Each scene shows the same named points in several views. A view is turned or mirrored, and shifted as a whole, has a little noise and may leave points out.

Scene 1
View 1
Q185: [  7  -5   6   2  -5  -3  22  -2 -11  -8   2 -10  -4  -3 -17   3 -11  21
 -15  -1  19]
Q180: [ -4 -14   0  23   2  -8  10  -6  -7   1  21 -15 -20   3 -45   8  -3   6
  -1   2  -1]
Q450: [  5 -12   2  -1   7   1  22  -8 -13  -7   3 -10  -5   9 -26  11  -3   6
  -3   3  11]
Q349: [  8  -6  -3  -4   9  -5  12  -5 -14   0  -2  -6 -12   9 -30  22  -3  10
   2   3   7]
Q892: [ -2 -14   0  16   2 -12  16 -10  -6  -2  20 -13 -14   1 -30   8  -7  13
   0   1   3]
Q386: [ 12  -5  -2 -18  13  -3  20  -8 -16  -4 -10  -3  -2  13 -16  26  -4  12
   4   3  13]
Q127: [  7  -2  -3   5   3  -7   3   2 -13   6  -1  -7 -21   2 -41  18  -5  14
  -4   2   7]
Q404: [  0 -14   5  14  -3  -3  25  -9  -7  -9  16 -15  -6   0 -24  -1  -7  12
  -9   0  11]
Q8: [ -4 -14   9  28 -13  -9  24  -7  -3 -10  28 -17  -9 -11 -22 -13 -13  23
 -18  -4  13]
Q929: [ -1 -14  -3  14   6 -13  12 -10  -7   1  18 -11 -17   6 -34  16  -5  10
   6   2  -1]
Q272: [  3 -12  -2   3   6 -16  20 -14  -7  -4  13  -8  -7   4 -16  16  -9  18
   5   0   5]
Q413: [-12 -21   7  42  -9  -3  17  -7  -4  -5  37 -23 -19  -5 -49 -13  -5   4
 -13   0   1]
Q90: [ -4 -18   1  20   4  -4  16 -10  -8  -2  21 -16 -16   7 -41   6  -1   1
   0   2  -1]
Q569: [  5  -3  -1   9  -2 -13   8   0 -10   2   5  -7 -17  -5 -30  13 -10  23
  -7  -1   9]
Q196: [  8  -6   3  -3  -1 -14  25 -10  -8  -9   6  -6  -1  -3  -3  10 -14  29
  -6  -3  17]
Q453: [  8  -7   0  -5   4 -11  20 -10 -10  -4   3  -6  -4   3 -13  16 -10  21
   0  -1  13]
View 2
Q196: [  5   3 -16  15  -2  15  -5 -11 -16  -4  -6   2 -11 -11 -22   0  -5   7
   3   1   4]
Q453: [  2  -1 -14   9   4  12   3 -10  -9  -1   0  -2  -7  -7 -23   0  -1   2
  -1  -3   4]
Q272: [ 11   5 -11  11   9   4   2  -9  -5   7   3  -3 -10  -4 -16   3   6   2
   1  -6   5]
Q349: [ -5  -9 -12  -2  10   6  13  -7   2   3   4  -9   2  -1 -20   5   5  -8
  -3  -9   5]
Q892: [ 13   4 -10   6   2  -7   3 -10   4  14  -3 -11  -4  -9  -1   7   4  -3
   2  -3  10]
Q180: [ 12  -1  -8   0   3 -14   9 -11  13  19  -3 -17   1  -9   6  11   6  -9
   1  -5  13]
Q185: [  1  -3 -17   4 -10  10   0 -12  -8  -6 -10  -1  -2 -15 -14   3 -13  -1
   0   4   8]
Q90: [ 17   3  -9  -4   4 -13  11 -10  11  15   0 -11   1  -8   6   8   4  -9
  -4  -5  11]
Q569: [ -6  -8 -13  10  -3   3   2 -10   0   9  -9 -16  -2 -11 -12   8   2  -4
   8  -1  12]
Q450: [  7  -2 -13  -6   5   4  12 -10  -1  -3   3   0   1  -6 -14   2  -5  -5
  -8  -4   4]
Q413: [ 28  10  -9  -2 -13 -27   2 -15  17  21 -14 -16   3 -20  28  12  -5  -9
   2   4  19]
Q8: [ 20  10 -15  12 -19  -8  -9 -15  -3   8 -18  -6  -6 -23  11   7 -12   2
   6  10  15]
Q386: [ -6  -8 -14  -2  13  17  14  -7  -7  -8   9   1  -2   1 -33  -1   0  -4
  -8  -9  -1]
Q127: [-12 -15 -12   2   2   2  12  -8   7  10  -3 -20   5  -6 -13  10   5 -11
   4  -6  11]
View 3
Q413: [  7  -1  26 -12  25   7 -10 -22  -6  -7   2 -25 -15  -3 -13  11  -3 -14
  13   0  22]
Q180: [  1  -2   9  -4   4  -4  -8 -17 -11  -5  10 -17  -4   1  -8   9   9  -2
  12  -6  13]
Q8: [ -1   3  27  -3  26  -6 -18 -17  11  -3  -4 -15  -4  11   2   2  -8 -19
  20  11   2]
Q185: [ -7   3   8   5  12 -18  -5   0  14   9   6  -1  12  18  10   0   5 -12
  21  12  -2]
Q450: [ -4   2   4   6   2 -11   1   6  -1   7  15   1   5  12   4   0  15  -5
   7   6  -1]
Q892: [ -3   1  12   0   3  -8 -14 -13  -6  -3   7 -12  -2   7  -1   3   6  -4
  11   0   1]
Q569: [ -9   1   2   4   0 -21 -11 -15   3   0   7 -10  13  12   4   6   7  -3
  26  -1   4]
Q90: [  2  -1  11  -3   6  -1  -7 -10 -12  -3  11 -14  -7   1  -6   6  10  -4
   5  -2  10]
Q349: [ -7   1  -5   7  -9 -18  -2   0  -5   5  16  -1  11  10   4   4  19   2
  12  -2   1]
Q127: [ -7  -1  -7   3  -6 -20  -2 -12  -3   3  14  -8  14   7   0  11  15   3
  24  -6  12]
Q272: [ -8   3   8   8  -6 -15 -18  -5  -5  -1   8  -4   2  13   7  -3   8  -2
   8   2 -13]
Q196: [-12   5  10  11   3 -22 -17  -1  12   5   3   1  12  22  15  -6   3  -8
  16  11 -18]
Q929: [ -4   0   6   2  -5  -8 -14 -12 -13  -4  10 -11  -2   5  -2   4  11   1
   8  -6   2]
Q404: [ -1   2  16   1  15  -6  -9  -4   3   2   6  -7  -2  11   3   1   4 -12
  11   9   1]
Q453: [-10   4   4  10  -3 -20 -13   0   4   4   9   1  11  17  11  -3  10  -4
  12   6 -12]
View 4
Q127: [  6 -10   5  -7  15 -12  -6   2  21  -2  -1  14  -4   2   8  -6 -31  -6
  10  -4  18]
Q185: [ -7 -15   2  -8  16  -7 -17  -9  17   6  -1  11  -4   4   1  -2   3  -3
   1  -4  -2]
Q450: [ 11 -11   4   2  13  -4 -10 -12   5   1   1   7  -3  -2   2  -1 -10 -10
  -1   6   4]
Q386: [ 16 -12   3  -5  21   0  -8 -11   0 -14   3  10 -10  14  12 -14  -9  -9
 -11   8   7]
Q929: [  9  -1   4   8  -1 -10  -1  -2  22  -1  -7  -6  -2  -3   0   6 -24   2
   9  10  11]
Q569: [ -3  -9   3  -7  11 -12 -10   2  29   0  -4   9  -4   6   4  -3 -18   2
   9  -5  10]
Q8: [-17 -10   2   2   0 -13 -16  -7  34  21 -10  -2   4 -10 -11  15   4   6
  14  -3  -6]
Q404: [ -2 -10   3   3   6  -8 -12 -11  18  12  -4   2   1  -8  -5   8  -2  -3
   6   3  -2]
Q272: [ 7 -4  1  2  4 -5 -5 -6 19 -8 -7 -4 -6  8  3  0 -8  4 -1 11  4]
Q180: [  6  -5   6   8   0 -14  -3  -1  24   9  -6   0   2 -13  -3  10 -31  -3
  17   3  12]
Q90: [  9  -5   7  10   0 -11  -3  -6  17   9  -5  -2   2 -15  -4  11 -26  -6
  14   7   9]
Q196: [ -5 -10  -1  -7  11  -5 -15  -9  21  -5  -5   2  -7  16   4  -5  10   6
  -5   3  -3]
Q892: [  1  -5   4   4   2 -12  -6  -3  26   6  -7  -1  -1  -5  -2   7 -17   2
  11   3   8]
Q453: [  4  -9   1  -5  12  -4 -10  -8  15  -7  -3   3  -7  13   6  -6  -2   0
  -5   5   3]
Q349: [ 13  -9   5  -3  15  -6  -6  -5  10  -7   2   9  -7   6   8  -8 -22  -8
   1   4  13]
View 5
Q386: [  2  21   6   2  20   2   8  -2   5   8  -9  10  11 -10  23   1  21 -12
   9   8   1]
Q569: [  7   3   2  -7   3  -6   2   0  12   3  -8   9   0 -13  -5   8  -1  -1
  -7   0   7]
Q127: [  9   0   1  -6   8  -4  -3   5  11  12  -6  12   4 -24  -4   2   1   3
  -2   2   5]
Q8: [ 12  -1  -2  -1 -10 -18   8   0  20 -30 -10 -10  -2   2 -23  19  -8 -12
  -9  -4  -1]
Q349: [  7  10   2   1  14  -2   2   4  10  11  -7  10  11 -14   9   2  11  -3
   7   6  -1]
Q404: [ 12   6  -1   4   1 -12   7   3  16 -19  -9  -5   6  -2  -8  12   3 -12
   3   1  -6]
Q450: [ 10  11   0   6  11  -5   4   4  11  -5  -9   1  12 -10   7   4  13 -12
  10   5  -6]
Q185: [  5  11   5  -3   5  -5   5  -3   7 -14 -10   1  -1 -14   0   7  12 -15
  -4  -3   7]
Q90: [ 17  -3  -7   7   4 -15   1  12  23  -2  -6  -2  15  -4 -11   9  -5   1
  10   7 -16]
Q413: [ 24 -14 -12   6 -10 -24  -2  15  30 -21  -7 -12  10  -5 -34  16 -17   2
   3   0 -17]
Q929: [ 10   2  -3   2   7 -12   4   6  19   8  -6   5  13   0  -3  10  -7   5
   6   9 -10]

Which points are out of place in each view (at most two, in the order of its rows)? Write - if all are in place.
view 1: -
view 2: -
view 3: -
view 4: Q929, Q892
view 5: Q127, Q185
